Points, in no order, along strands that fork, close into loops and pass close to each other.
In the rows, zero is written as 128.
Points whose rows are less than 213 apart are linked; no others are. Some points are linked to none.
Z_440: [145 153 149 177 116 125  73 168 148  87 148 119 186 148  99 133 157 124
 108  85  94 118 154 140 172  98  71 127  74 107 145 144  95 115  92 121
 117 155 119 110 171 129  78 123 106 130 115 147 115 150 169 149 111 171
 105 105 117  94  92 117 163 117 101 121 112]
Z_720: [166 146 143 152 110 134 148 145 137 148 165 136 105 107 147 149 187 156
  95 163  91 138 110 126  89 145 150 130 127 161  92 120 117 118 146 138
 125 104 151 121 111 159 128 117 149 110  94 166 135 100 132 160 173 122
 140 116 125 183 154 104 144 115 116 146 104]
Z_876: [130 187 126 148 166 146  96 158  84 123  85 142 141 161 125 119 110  88
  90 114 157  94  96  80 104 149 152 118 153 117 131 123  94 117  75 100
 149 158 139  70 118 121 113  94 153 139  91  84 109 166 142 151 123 156
 131 130 128 137 121 148 115  63 176  91  95]
Z_973: [136 105 112  84 111 125 136 100 108 131  83 135  76 128 130 122  95 161
 188 126 141 168  97 148 169 190 124 102 152  83 134 138 179 150 164 176
 158  94 109 144 174 155 159 130 111 140 232 116 149 129  75 177 137 114
 128 158 146 120 108 117 109 145 138 142 173]
Z_11: [118  69 122  95  83 110 110  69 127 124 103 133 111 126 122 112  91 149
 178 133 104 119 123 120 136 116 106  78  99 103 104 133 150 181 124 163
 154 115  83 135 167 117 163 126 111 146 203 134 182 155 104 167 108 112
 134 150 160  98 108 117  86 191 121 147 188]
Z_520: [ 95 163 146 140 205 126 157 172 137 147 151 114 122 136 148 112  92  59
 121 118 169 174 151 128 119 151 126 130 160 118 139 102 115 105 177 125
  50 149 134 157  60  86 111 141 140 136 118  35 111  98 149  46 136 145
 109 114 128 113 121 171 188 109 143 122  67]
Z_926: [137 148  95 153 200 161 159 150 163 118 111 123 174  79 147 132  91 131
 138 122 186 128 153 163 167 132 196 163 175 133 170 117 120 108 131  79
 124 152 184 110 125 123 120 150 164  94  98 106  88 117 114  73 119 122
 157 147 117 178 145 146 169  75 144 119  98]
Z_584: [119 113 171 145 171  87 112 158 195 105 166 127 146  85 134 127 138 116
 109 122 122  88 155 123 167  63 103 147 119 146 161 101 163  85 134 108
  82 156 102 129  90 156 109 156 119  93  76 113 132  89 118 131  88 200
 128 113 125 128  98 161 165 101 142 154 103]
Z_284: [ 99 130  85 110 175 113 198 159 144 153 151  73 108 123  99  94  83 144
  98 161 116 120 196 153 101 102 163 151 150 158 114  73 106 158 130 108
 103 105  96 123  89 118  94 146 106 137 146  90 131 137  87  60 114 107
 143 139  59  94 131 138 131 102 130 138 139]
Z_392: [124 157 136 145  95 151 139 138 132 116 133 142 183 134 137 141 166 203
 167 130 142 177 113 124 121 165 108 109 107 105  79 174  97 147 126 110
 168 128 158 122 198 102 101 122 149 153 162 172 167 147 154 205 155 101
 152 161 132 114 114  64 118 147  99 124 127]
Z_772: [136  74 181 105 100 121 140 126 100 144 161 127  55 120 161 164 149 102
  93 163  55 110 130 142 112  61  96 167  95 159 124 144 161  98 123 173
 101 171  91 196 113 146 185 163 103  91 119 138 145  61 140 102 148 168
 160  88 216 112 141 147 112 153 138 135 115]
Z_674: [137 138 164 156 164  90 135 177 130 140 163 126 135 124 138 116 161 135
  89 161 135 138 131 146 120 102 124 194 148 157 149 123 129  67 178 104
  89 131 157 130  85 196 102 115 140 123  80 144 101  66 190 135 114 121
 151 116 101 127 126 162 151 103  92 122 130]
Z_883: [156 148 137 170 138 123 126 175 139 169 158 154  74 147 172 178 114 119
 108 162  92 120 109 132  62  62  92 184 155 160  82 100 156 115  93 131
  97 156  81 142 158  81  96 156  81 131  74  68 149  79 127 123 131 185
 126  79 172 140  86 140 112 103 181 126 118]
Z_62: [124 114  86  76 120 139 104 120  88 178  77 110  73  79 129 132 139 138
  92 173  75 130 133 127 140 107 106 114 134  98 110 133 120 168 116 186
 131 108 133 114  77 140 155 157 133 117 173 129 153 131  71 148 118 122
 146 118 128 142 146 179 101 113 104 160 146]
Z_306: [140 111 144 111 151 117 119  69  69 126 111 126 138 132 113 123 155 113
 143 149 121 153 126 108 127 178 182 121 147 141 132 160 102 123 145 142
 154 121 200 112  96 163 117  87 144 142 156 171  80 130 159 162 179  47
 109 110  91 140 180 110 151 147  88  79 127]
Z_980: [117 113  68  72 190  95 141 155 148 151 109  68  92 108 113 140  91  85
 132 135 115 105 116 160 135  81 119 135 143 117 153  95 129 136 119 146
 104 109 142 101  82 150 129 174 151  98 132  78  89 142  67  86  95 149
 128 103  96 138 124 207 134 105 147 182 108]
Z_622: [130 171 170 139 179 143 156 147 155 146 150 141 113 178 164 159  95  78
 156  89 189 122 111 147 118 151 135 138 148 133 130 100 152 122 194 136
  68 162 105 178 128  50 134 146 130 145  89  38 135  69 158  79 124 175
  94 117 136 108 105 143 169 114 191 108  83]
Z_722: [128 122 172 124 158  98 106 124  95 142 131 145 170 156 167 145 125 111
 170  78 171 152 149 137 149 148 101 161 122  77 151 161 154 151 185 160
  80 117 146 165 167 100 121 101 115 185 161  94  92  94 150 137 121 105
 111 127 142  87 100  99 180 158 124 126 107]
Z_105: [128 111 142 163 117  95 142 155 176 120 187 138 144 111 139 108 172 134
  84 131 138 137 155 135 161  97  78 167  80 159 157 102 152 100 173 136
  70 150 110 148  81 144 112 123 118 130  90 138 128  82 171  92 111 143
 141 124 132 132 150 143 155 144 117 118 129]
Z_154: [154 120 180 150 164 110  97 123  84 102 118 128 132 173 118 120 119  81
 141  71 115  95 145 122 102 142 143 114 159 106 163 125 136 105 139 164
 108 126 159 127 159 143 120 104 114 129 124 106  88 131 147 169 104 165
  79  91 112 111  92 120 180  90 155 108  89]
Z_156: [126 106  74  87  77 109 106 118 138 186 114 104 102  97 107 104 145 157
 119 140 108 122 158 137 165  67  71 151 107 120 108 108 149 152 115 150
 129 110 119 117  65 141 109 156  96 141 164 171 135 145  96  86 104  86
 144 114 107 127 134 167 108 148  90 148 177]
Z_703: [129 174  92 105 130 133 190 142 130 144 142 102 114 138 110  72 105 164
 151 153 142 146 175 182 142 161 125 179 139 123 118 129  91 147 135  82
 149 116 112 132 184 132 106 111 132 188 161 119 140 150 133  78 123  51
 135 172  90  95 171  78 115 140 113 107 209]
Z_478: [161 156 139 160 201 143  95 120  70  94  98 144 137 163 131  95  98  82
 135  85 169  98 136 101 134 162 191 149 187 127 169 147 112 108 112 142
 127 147 164  96 119 154 106  94 140 120  87 112  65 155 142 158 128 152
 105  99 108 156 116 132 165  68 182  81 106]
Z_704: [152  95 175 149  74 146  85 107 189 108 162 151 160 145 159 168 160 136
 116 124 130 110 104  89 144  84  95 121  80 138 115 117 178  98 133 161
 147 138 140 142 124 129 123 160 139  83  89 178 153 102 140 178 160 182
 139 116 153 171 141 103 149 149 123 149  98]
Z_922: [112 111 126 121  74 132 122 134 136 127 115 116 147 155 116 117 126 155
 172 116 103 138 110 146 143 130  96  88  91 103  99 166 101 161 103  97
 170  97 105 122 201  90 128 127 116 153 183 146 161 171 142 170 119 106
 121 138 138  69  98  95  90 181 111 139 151]
Z_705: [128 143 130 171 111 130  84  78 130  74  85 140 169 156  92 100 134  86
 106  94 136  91 147  76 146 146 127  97 103 126 136 124 106 151  95 101
 133 145 103 124 110 107 163  86 107 166  83 108 155 161 137 117 104 172
 121 134 137 122 149 111 103 127 166 103 126]
Z_668: [100  95 134  64 168  81  99  92 101 104  63 124  94 122 107  89  84 110
 167 106 147 131 121 109 157 178 154 108 160  79 165 136 164 156 161 167
 147 116 122 158 154 158 160 110 103 154 204  97 133 154  90 191 108 125
 113 152 162 107  84 141 131 131 137 121 132]
Z_336: [160 163 143 157 181 130 144 180 117 121 144 129 126 117 162 155 133 123
  99 161 133 150  84 127 107 151 171 159 173 143 135 144 119  82 173 134
 116 128 186 109  86 162 135 130 166  94  87 165 104  79 157 161 164 114
 146 127 118 172 152 147 135  74 101 113 102]
Z_459: [ 82  97 165 116 114 112 136 141 115 108 150  87 133 124 112 105 148 117
  86 146  76 100 117 108 113 115  93 114  91 136 127 163 109 153 132 136
 108 142 120 158  95 133 163 121 135 105 158 120 166 133 147 163 156 158
 154 116 161  96 132 147  94 149 105 144  92]
Z_169: [ 98 100 144 101  94  81 138  92 110 119 104 154 123 113 124  89  89 184
 149 148  95 101 172 116 140 112 126 124 136 108 114 125 155 153  96 115
 137 137  72 161 177 123 170 113  75 167 167 128 193 121  97 169  71  94
 152 166 172  83 119 126  92 153 125 137 201]
Z_18: [117 105 142 119  86 127  81 130  97 133  90 141 103  94 123 142 134 126
  80 195  85  93  99  96 150  59  88 131 129 142 127 124 172 120  92 104
 165 137 119 123  91 158 136 148 141  90 107 163 144 137 132 185 126 147
 157  90 166 135 132 190  82 128  94 138 171]
Z_896: [140 100 137 143  78 152 128 159 169 119 218 131  97 147 128 187 185 108
  62 172  76 127 109  96 128  54  49 170  63 196 113 106 155 104  86 134
 129 126  50 110  97 128  98 171 107 111  73 158 126 129 168  91 126 178
 118  84 169 148 124 174  97 140 134 141 146]
Z_841: [128 140 101  74 121 110 147 165  56 165  86  99  70 118 139 136 157 105
 106 178  79 128  85 142 103 118 118 135 142 124 117 156 103 150 135 171
 130  99 159 106  67 171 138 149 155 110 166 141 109 106 114 158 170 122
 140 107 134 118 124 169 135 102  77 168 128]
Z_678: [151 101 143 131 103 120  94  59  94 120 104 153 160 149 140 139 140  99
 167 106 155 150 130  89 118 164 154 124 139 109 134 148 142 143 150 158
 152 116 158 147 116 119 150 102 118 163 147 158  87 131 154 172 160  61
 113 121 124 154 152  83 143 176 110  92 133]
Z_962: [155 160 115 175 144 161 158 127 152  93 167 185 148 138 129 137 116 118
 135 110 149 162 116 148 113 172 191 108 144 150 133 129 124 102 144 112
 140 145 152  91 145 154 107  96 194 108  82 158 127 148 135 108 153 140
 104 146  79 178 134 107 149 103 169 128 111]
Z_72: [156 101 165 134 124 124 107 144 112 171 196 148  79 121 159 193 145 115
  89 154  67 120 108 137  86  87  84 177 101 169  74 118 150 104  97 167
 106 172  84 181 125 101 128 192  50 110  96  80 147  70 134  92 159 180
 142  81 209 124  94 129 122 150 158 149 112]
Z_746: [140 132  92 122  89 196 145  95 150 200 110 153  88 141 178 145 103 151
 180 167 191 167  60 123 101 147 126 103 155 104 102 124 144 127 148 159
 176 103 119 120 151  90 143 148 138 125 140 134 118 150  87  88 140  66
 113 138 107 171 165 106 107 155 132 121 186]
Z_976: [127  97 124 133  76 146 123  79 175 154 130 137 178 112 140 152 119 171
 174 132 175  98  94 120 117  90 141 138 115 154 104 101 137 118 106  76
 169 121 120 130 136 106 124 157 137  93  93 154  82 139 141 125  95 101
 124 102 112 153 146 130 109 166 138 129 135]
Z_632: [118 105 104 109  80 100 135 109 128 163 178 128  90  96 105 114 173 173
 112 175  66 156 150 133 146  99  96 126 112 155 109 110 135 148 127 143
 125  90 115 117 104 165 111 110 110 140 175 207 137 127 135 131 174  84
 131 119 100 136 157 105 129 154  70 141 187]
Z_158: [165 117 108 184 173 115 129  67 129 140 150 174 158 100 129 125 132 138
 127 133 128 143 187 115 129 150 192 168 158 152 135 120 119 142 130 145
 124 110 174 120  80 162  86  83 138 154 104 146  70 116 130 106 154  79
  86 113  63 191 149  97 205 144 162  89 124]
Z_526: [143 105 167 137 111 145 124 108 159 147 151 134 148 103 161 162 166 161
 139 144 117 123  96  96  72 113 164 122 120 149 101 140 149 125 148 157
 131 132 168 159 118 115 167 172 132  97 106 178 119  81 130 166 154 115
 151 121 140 164 128 110 149 151 117 152  86]
Z_892: [ 92  98  94  93 171 104 154 121 152 145 117  79  92  86 116 117 104 117
  93 154  71  91 181 129  91  92 151 125 152 164 132  84 124 141 145 146
  80 129 119 134  78 133 141 145 105 111 129  81 107 126  73  60  95 141
 133 122  93 121 123 157 151 114 132 170 117]
Z_683: [159 136 187 136 181 108 131 146  69  90 159 102 154 196 132 138  94  85
 153  88  81  84 128 167  77 115 163 134 158 136 135  96 125  84 117 124
  84 125 127 126 180 155 131 120 108 130 105 107  68 116 151 131 114 194
  58  78 106  63  72 142 178 117 176 145  89]
Z_127: [118 179 117 164 199 131 149 173 176 110 159 123 148 115 150 139 108 103
 119  72 169 154 157 160 159 153 145 151 161 134 172 125 122 101 174 117
  55 155 160 139  93 128 108 145 158  99  95  84 105  65 138  61 114 170
 142 132 106 143 116 165 198  65 146 137  65]
Z_897: [118 154  87 169 173 159 115 114 155  81 115 138 159  99 115 110  68 175
 132 105 172 108 157 131 180 156 225 151 171 154 174  95 113  90 107  60
 173 156 150  83 160 169  81 144 148  90 108 156  87 164  99 108 101 132
 144 145  93 173 133 148 154  83 158 121 119]
Z_118: [103 119 162  93 134 116 134 135  86  72 107  72 134 136  78 106 158 111
 137 119  82 117  98 130 130 152 136  99 130 144 139 167  97 141 128  97
 141 125 126 123 135 163 174  98 141 120 180 138 159 133 150 154 131 111
 143 132 133  78 134 131  75 147  92 129 141]
Z_454: [123 147  92 118  71 152  75  80 127 135 106 135 137  97 117 124 188 210
 106 154 139 136 125 148 135 109 174  84 153 140 114 133 126 105 105  83
 183  97 126 117 113 168 120 146 146 109 136 213 150 150 102 160 160 138
 142 134 116 174 179 120 136 123  77 127 179]
Z_626: [127 106 141 154 111  92  53 112 144 128  83 183 144 121 135 135 130 135
 134 110 192 116  98  89 190 101  94 112 142  81 157 118 199  97 157 132
 142 135 143 164 125 160 117 131 129 120 131 152 132 127 130 202 124 151
 133 133 162 152 118 144 150 143 106 115 156]
Z_20: [124 141 111 108 148 121 195 138 150 157 184  81  93  94 128  99 129 167
 121 151 113 132 200 159 116 133 125 162 128 142 106  93 102 142 151 114
  89 100 123 116 128 137 124 110  96 164 142 118 144 119 111  62  93  63
 145 163  72 100 160 101 131 141 117 122 162]
Z_662: [114 134 145 121 152 118 140 183 122 147 122 156 101 187 155 148  92  69
 137 102 161 155  92 132 126 149  77 108 141  90 131 141 165 119 173 168
  97 155 111 154 165  60 126 141 127 114 132  64 161 118 125 127 121 177
 117 130 153 101  86 122 141  93 163 133  92]
Z_442: [126 170 129 173 122 158 182 179 161 159 154 175 133 177 149 108  99 119
 193 114 193 198 141 156 134 186  81 135 109  80 123 149 139 100 149 123
  90 130 134 121 185  68  97  99 129 173 139 103 154 152 173  78 122  75
 111 152 125 103  82 103 122 140 137 101 169]
Z_563: [121 120 146 132  59 158 149 132 147 136 130  86 140 156 126 122 170 193
 146 151 135 165  90 148 166 104  73 100  64 149 117 134  96 120 103  93
 179 119  91 143 187 106 129 153 132 134 175 173 179 148 170 135 123 111
 154 136 174  98 148 134  44 166  89 138 173]
Z_182: [138 154  97 163 106 143 111 169 158 117 140 144 148 158 103 152 131  99
 126  91 121 133 128 146 135 126  84  94  83  91 109 145 125 132  89 131
 121 130 102 103 175  89 103 133 136 115 117 117 150 175 108 104 104 199
 108 129 133 112  81 126 114 119 152 150 104]
Z_437: [103 104 122  67 129 143 171  80 123 122 104  83 119  96 126  98 115 120
 144 131 150 102 143 104 113 194 141 107 120 139 121 153 117 174 161 142
 146 126 113 161  95 101 198 122 121 150 153  84 154 130 103  66 117  82
 148 167 139 111 165 135  82 161 116 122 111]
Z_288: [107 128 119 132 126 113 110  80 131  64  89 128 150 107 101  85 122 125
 132  61 161  91 153 113 163 172 134 109 139 123 159 131 148 140 130  97
 138 143 111 127 157 144 158  96 119 118 126 116 148 151 132 128  77 139
 135 169 149 133 141 121 118 123 151 110 134]
Z_147: [141 102 156 164 144 114 107 128 195 157 174 149 130 121 131 181 111 112
 118 137 125  97 142 117  98  53  91 142 111 133 100 107 180  99 113 136
  97 143  94 143 121  89  83 158 100 122  59 101 123 118 129 115 108 179
 108  84 128 123  75 149 154 123 170 153 102]
Z_590: [106 150 115 130 118 178 171 110 113 152 132 135 162 115 143 112 117 207
 184 127 151 189 143 142 108 207 170 109 140  92  75 170 115 161 137 131
 131 120 152 123 205 107 117 121 142 182 173 141 161 119  99 158 144  60
 133 192 115 118 135  50 121 160 125  99 159]
Z_104: [139 119 103 125  75 131 103  64 109 118 121 120 152 114  93  91 151 181
 135 121 106  78 156 135 115 122 205 107 129 148 133 115 113 136  84  73
 153 111 151 105 137 149 148 112 143 112 128 201 127 155 138 164 125 106
 122 116  89 143 154  99 120 154 115 115 145]
Z_460: [145 185 113 142 103 168  78 155  85 104  85 114 127 114 111 127 158 165
  95 106 117  81 119 124 152 131 133 115 118 116 133 159  89 127  79 119
 165 130 175  84 109 149 128 116 151  88 104 170 119 151 104 189 137 184
 136 128 129 157 126 124 110  99 104 121  97]
Z_6: [128 150 132 139 194 139 181 146  99  93 148  88 158 145 125 104 134 123
 107 108 126 150 172 172 110 170 220 167 148 171 164 111  68 118 147  92
 123 140 158 106 109 168 138 109 125 151 132 133  91 104 143 106 158  89
 127 147  81 116 172 117 132 111 120  95 102]
Z_310: [162 136 109 116 192 128 165 134 115 107 101 149 138 122 160 163  87  98
 180  72 183 134 109 163 134 184 207 145 159 113 183 131 109 130 169 181
 131 114 175 109 128 122 140 145 129 103 129 113  60 103  96 100 148 128
  87 134 129 161 119 113 163 101 172 131  68]
Z_423: [148 128  96 112  65 145  95 110 125 150  92 160  96 136 154 164 138 128
 104 124 125  97  93 113 120 107  96 106  97 118  99 121 139 167 101 160
 159 128 110 112 112  95 166 139 130 133 102 117 146 168  85  97 111 159
 126 138 154 168 138 101  76 151 153 141 134]
Z_411: [111 137 117 128  78 149 155 121 173 136 176 119 127 112 106 112 171 184
 127 154 133 161 119 136 139 118  92 104  79 140  98 118 126 120 124 104
 166  98 100 100 124 111  93 133 121 147 116 206 163 145 148 119 130 105
 155 140 116 122 156  99  89 135  90 139 161]
Z_49: [146  76 185 147  89  93 111 146 110  85 129 136 158 174 128 131 148  95
 103 159  62  91 125  95 158  45  57 122  96 139 136 150 111 117  53  86
 138 148  86 144 173 128 138 140  86 133 111 128 130 117 215 170 100 170
 107  96 204  87 118 142  83 176 119 118 165]
Z_296: [129 138  70 108 142 165 134 109 153 142  86 109 132  63 147 141 146 150
 130 134 136 125 114 116 109 157 177 106 161 128 118 147 113 145 113 136
 156 121 151 127  98 119 163 164 161  85 126 113 123 111  58 140 143 156
 162 153 164 177 152 123 117  93 114 149  76]
Z_164: [135 162 167 125 125 135 138 148  91  58 146  74 122 139  75  85 207 114
  56 116  82 115 148 135 142 157 122 127  99 173 138 147  58 150 108  82
 138 132 108 124 136 179 148  81 137 141 132 135 141 138 186 109 145 120
 147 143 131  88 195 104  85 124  90 104 137]
Z_818: [ 93 162 104 144 155 150 139 119 169  55 119 113 157  92  79  55  92 150
 117  94 167  97 155 111 165 161 184 112 141 162 174 101 112 122 119  41
 164 166 112 109 145 143 114 122 146 122  91 117 139 173 111 112  83 132
 150 171 105 139 153 131 106  85 138 109 118]
Z_489: [ 96 109 146  97 169 114 160 150 125 160 123 122  83 148 139 126 112  88
 143 114 118 165 121 127 122 155  74 110 106 106 123 131 166 147 185 215
  67 114 114 148 131 107 148 125 102 152 174  65 158 107  91  95 129 132
 106 151 114  83 106 127 154 136 144 151 115]
Z_439: [ 74 101 165 132 132 120 149 128 134 117 144  86 115 116 129 117 144 109
  55 190 101 105  95  75  78 101  89 112 110 166  86 128 147 147 108 121
 118 163  81 169  90  87 142 134 165 103  88  99 183 122 137 134 137 147
 196 128 177 108 150 152  76 146 132 139  94]
Z_503: [145 112 135 171  66 144 124 148 199 149 219 166 131 126 117 145 179 149
 105 157 106 165 131  90 135  46  72 135  44 171 109 104 135  92  98 121
 120 106  79 118 107 113  80 175 114 107  61 186 132 116 172 129 139 135
 124  97 117 170 105 137 129 117 116 155 140]
Z_928: [140 142 125 103  98 135  62 144  50 117  36 122 117 129 110 130 134 140
  95 137  94  73 111 131 142  86 127 108 147 113 128 167 117 122  61  87
 178 127 141 109 121 160 144 133 147 104 123 143 132 153 117 208 108 169
 150 108 148 128 116 178  49 109 108 129 146]
Z_275: [125 175  97 189  98 173 171 171 189 121 156 183 140 151 111 112 103 127
 153 101 177 159 135 164 142 140  89 129 103 116 138 129 142 128 119 100
 127 150 103 104 168  58 110  98 137 155  96 118 178 158 142  54 108 146
 126 141 128 134  85 122 113 109 159 117 139]
Z_401: [ 87 162 115 152 121 140  97 154 132 148  88 131 158 148  96 145  95  89
  87 158 161 133  80  68 113 112 102  98 119 103 124 120  99 110  93  90
 151 147 124  72  94  78 116  89 171 137  81 107 125 188 171 125 121 121
 162 119 133 124 118 155  78  92 132 118 105]
Z_693: [121 124 161 136 146  95  80 108  75 146 111 154 158 151 122 144 143 118
 178  98 142 160 172 118 134 164 142 139 120  80 142 160 127 179 112 164
  94  98 150 156 148 112 125  79 103 208 203 107  79 114 147 171 154  53
  91 136 129 103 123  64 184 171 136 111 113]
Z_334: [134  84 152 105 113  83  63 102 135 111  72 134 122 117 111 110 116 101
 140 120 152 133 107  70 176 142 100  93 130  83 175 116 163 148 175 182
 137 130 152 172 138 154 156 108 130 129 166 136 146 154 116 229 118 161
 140 128 176 137 112 157 140 126 102 129 134]
Z_270: [141 109 149 174  85 116 111  97 193 126 200 188 175 163 145 163 176 152
 151 116 138 181 121  92 138  82  73 138  53 127 115 105 160 101 141 147
 117 119 140 131 131 113  85 129 112 120 103 191 133 119 173 163 145 138
 128 121 127 168 115 106 155 154 109 114 134]
Z_484: [130  87 130  64 100 126 115  54 107 102  94 115 102 110 105 107 133  85
 104 123  92  92 135  98 101 129 170 103 131 130 133 154 145 178 123 143
 137 134  97 162  83 106 215  98 129 111 130 112 155 136 103  93 118  99
 133 122 185 123 179 137  92 170 126 119 101]
Z_280: [129 148 127 130 144 124 147 153  95 141 148 118 119 156 148 129 154  92
 122 122 120 128 115 145 107 134 104 150 136 141 111 129  93 131 147 121
 104 123 126 135 119 130 133 126 101 123 121  88 126 107 176  84 133 110
 107 115 107 104 131 128 118 121 151 118 116]
Z_872: [161 149 103 156 181 129 162  94 102 132 123 106 161 110 114 127 128 137
 125 144 120 159 171 151 116 177 209 166 157 148 135 139  71 124 117 112
 154 121 180 103  97 163  99 104 132 143 126 172  77 131 122 117 179  56
 111 134  66 160 164  96 158 131 104  87 134]
Z_229: [165 123  90 113 160 121 156 144  99 133 135 149 139 143 164 158  85 135
 179  53 151 116 162 197 122 145 156 157 164  88 132 130 109 139 162 184
 122 112 156 140 180 118 115 133  99 139 147  85  70 114 100  92 132 138
  72 136 111 133  80 103 197 119 166 142  93]
Z_300: [117 124  80  87 193 126 172 152 104 131  91 104  83 124 114 118 104  71
 128 148 127 146  86 145 126 196 177 122 175 127 153 138 101 123 155 176
 126 108 180  91 101 176 115 114 152 130 164 123  75 147 115 130 167  99
 108 142  69 125 129 133 172  93 129 106 137]
Z_536: [119 125 126 150  76 152 147  85 185 181 142 160 157 143 157 162  91 185
 192 159 183 147  95 128  85 123 154 101 135 135 106  97 156 105 165 112
 155 121 124 126 165 106 109 145 138 114 109 140 126 125 123 126 119  88
 126 127  82 146 128  93 133 132 147 131 169]
Z_561: [156 122  92 103  60 156 121  87 109 173  59 153  82 149 162 151 122 124
 151 117 161 123  75 133 112 147 152 110 143  95 131 143 148 138 140 149
 187 116 132 147 138 108 191 152 145 113 144 113 127 103  80  95 128 113
 113 122 141 181 158 104  96 150 152 147 140]
Z_90: [107 123  67  74 191 102 140 184 108 148  99  93  83 107  98 127 107  68
 138 106 112 160 104 158 157 129 140 148 133 104 163 133  97 121 138 179
  94  95 157  91  90 173 104 142 140 106 164 128  88 166  84 112 130 138
 105 112  84 121  87 174 176 104 113 163 114]
Z_110: [102 157 108  72 159 158 200 142 137 126 144 101 115 103 111 101  94 184
 170 144 155 186 147 159 160 220 152 138 141 113 126 144 114 139 175 104
 137 123 121 110 174 126 102  95 147 176 179 157 150 137  84  92 141  62
 133 209  91 103 168  85 115 142 102 102 176]
Z_726: [130 145 168 191 104 112  58 148 144 111 131 147 190 177 127 143 166  89
 110 123 121 126 124 107 137  74  32 136  74 109 115 125  99 133  46  88
 123 139 107 150 179 104  88 137  77 155  97 107 115 140 211 162 121 175
 111  89 155  77  96 135 126 155 114 106 126]
Z_175: [114  84 116 141  97 111  89  80 129 122  84 130 152 126 109 105 121  90
 111 146 158 123 102  62  98 122 112  97 130 112 110 114 123 139 109 105
 139 133 121 137  83  99 140  93 141 150  94 118 121 168 156 145 118 105
 137 117 130 128 143 149  86 141 132 108 153]
Z_698: [116 180 160 107 178 118 174 164  93  69 175  48 159 116  75  88 176 142
  80 117 109 141 155 148 108 191 175 119 132 163 135 143  60 155 119  83
 128 129 142 137 118 154 139 110 115 147 150 134 134 126 135  99 171  92
 147 165  91  78 174  90 122 109 103 115  95]
Z_848: [142 112 156 126 115 124  95  72 106  73 121 128 146  88 114  94 119 185
 132 129 102  73 157 123 126 106 219 100 150 175 174 119 161  87 111  88
 142 108 169 111 110 202 128 129 155  68 141 208 107 114 113 183 135 134
 133 110 113 160 149 127 164 118  97 129 147]
Z_373: [145 148  83 136 112 149 116 137 150 123 110 140  93 102 136 164 117 120
  97 143 110  95 100 117 119 120 144 107 148 132 115 109 139 134 104 141
 141 148 129  90 109 130 155 135 174  95  81 105 149 153  75 119 112 185
 135 130 154 198 131 129 116  88 162 155 111]
Z_942: [176 140 112 116 142 133 168 179 131 146 183 174  94 200 155 166 102 114
 179  73 140 132 145 198  82 155 105 143 151 103  97 123 122 120 155 158
  73 128 111 128 184  87  94 119 104 157 148  63 113 130 133  67 136 111
  59 148 107 103  71 104 187 117 177 128 122]
Z_790: [116 182 107 128  73 177  84 140 101 102 100 126 137 110 101 140 159 173
 105 123 133 108  91 165 167 113 149 112 116 150 148 148 104 100  93  90
 192 117 155  72 135 169 114 152 183  62 151 218 113 153 111 149 161 177
 142 136 125 175 155 159 114 100  87 161 146]
Z_887: [135  73 164 115  60 114  75 109 111 114 106 144 146 152 130 149 146 103
 117 178  96 128 115  90 158  50  35 119 107 103 133 147 154 111  82 111
 160 117 111 148 124 142 114 135 112 113 129 186 139 130 201 203 120 144
 130  94 186 113 121 172  84 169  76 130 181]
Z_771: [106 163 149 133 151 156 201 184 139 163 186 142 117 172 155 125  97 130
 177 106 156 186 123 173 103 171 103 126 107 114  86 148 101 132 145 161
  59 107 116 126 172  71  98 114 124 179 160  68 134 127 136  57 151  82
  79 168  98  74  84  91 158 159 134 115 101]
Z_279: [115  75  99  89 127 103 144 126 127 175 106 109  55  88 136 108  74 128
 113 175  45 110 154 121 102 101 116 141 157 149  93 105 159 157 130 146
 106 116  90 151  91 126 166 155  92 119 155  82 150 118  64 119  94 136
 175 108 133 109 127 169  95 128 131 165 152]
Z_87: [111 102 197 125 136  78  92  97 127 120 145 170 179 139 148 134 135 129
 173 100 192 142 147 104 166 107 110 155 136  98 170 124 205 103 190 133
 113 134 144 174 159 137 125 102 126 163 132 130 117  69 156 195 116 122
 122 111 158 118 104 104 162 158 128 108 138]
Z_366: [ 88 140  86 107 158 159 142 118 134 133  95  70 123  89 113 121 124 107
 108 127 165 128 119 123 100 153 163 105 122 133 131 121  90 171 124 116
 126 136 138 115  87  96 161 138 162 127 125  80 136 151  91  69 130 110
 135 152 116 146 164 143  99 114 136 145  83]
Z_997: [134  94 113 108 119  87 116 130 125 151 120 139  98 112 155 138 100 142
 127 122  99  85 154 141 120  97 110 148 143 115 105 108 165 142 108 131
 131 155  84 166 155 121 148 156  86 133 126  99 182 112  66 127  88 151
 150 140 181  86  94 139 105 133 153 144 144]

A piece is all that can be reached along the links. How many separate loops has the piece of each point below (a circle has one, a figure eight two, a Y none), and how many tips (points with one link)?
Z_790 -> loops 0, tips 2
Z_373 -> loops 0, tips 2
Z_154 -> loops 0, tips 2
Z_693 -> loops 2, tips 4
Z_704 -> loops 0, tips 2

How many points has the smallest loop of links through each point below? Write - if it is on no loop.
Z_703 -> 12
Z_156 -> 10
Z_678 -> -
Z_275 -> -

A fork is a point with three links, a tip a point with one. Leave the first point through the second and follow the links. Name the first fork or tip that comes.
Z_926 / Z_897 -> Z_683
Z_270 / Z_704 -> Z_772
Z_484 / Z_437 -> Z_976
Z_72 / Z_883 -> Z_896

Name the points in between on the shortest way along the links from the first point to the second, in order.
Z_662 / Z_401 -> Z_622 Z_520 Z_127 Z_926 Z_897 Z_818 Z_288 Z_705 Z_175
Z_147 / Z_896 -> Z_584 Z_105 Z_674 Z_336 Z_720 Z_526 Z_704 Z_270 Z_503
Z_484 / Z_536 -> Z_437 Z_366 Z_296 Z_373 Z_423 Z_561 Z_746
Z_459 / Z_11 -> Z_118 Z_164 Z_698 Z_6 Z_872 Z_306 Z_678 Z_693 Z_722 Z_87 Z_626 Z_334 Z_668 Z_973
Z_182 / Z_454 -> Z_440 Z_726 Z_49 Z_887 Z_18 Z_928 Z_460 Z_790
Z_626 / Z_90 -> Z_334 Z_668 Z_973 Z_11 Z_169 Z_997 Z_279 Z_892 Z_980
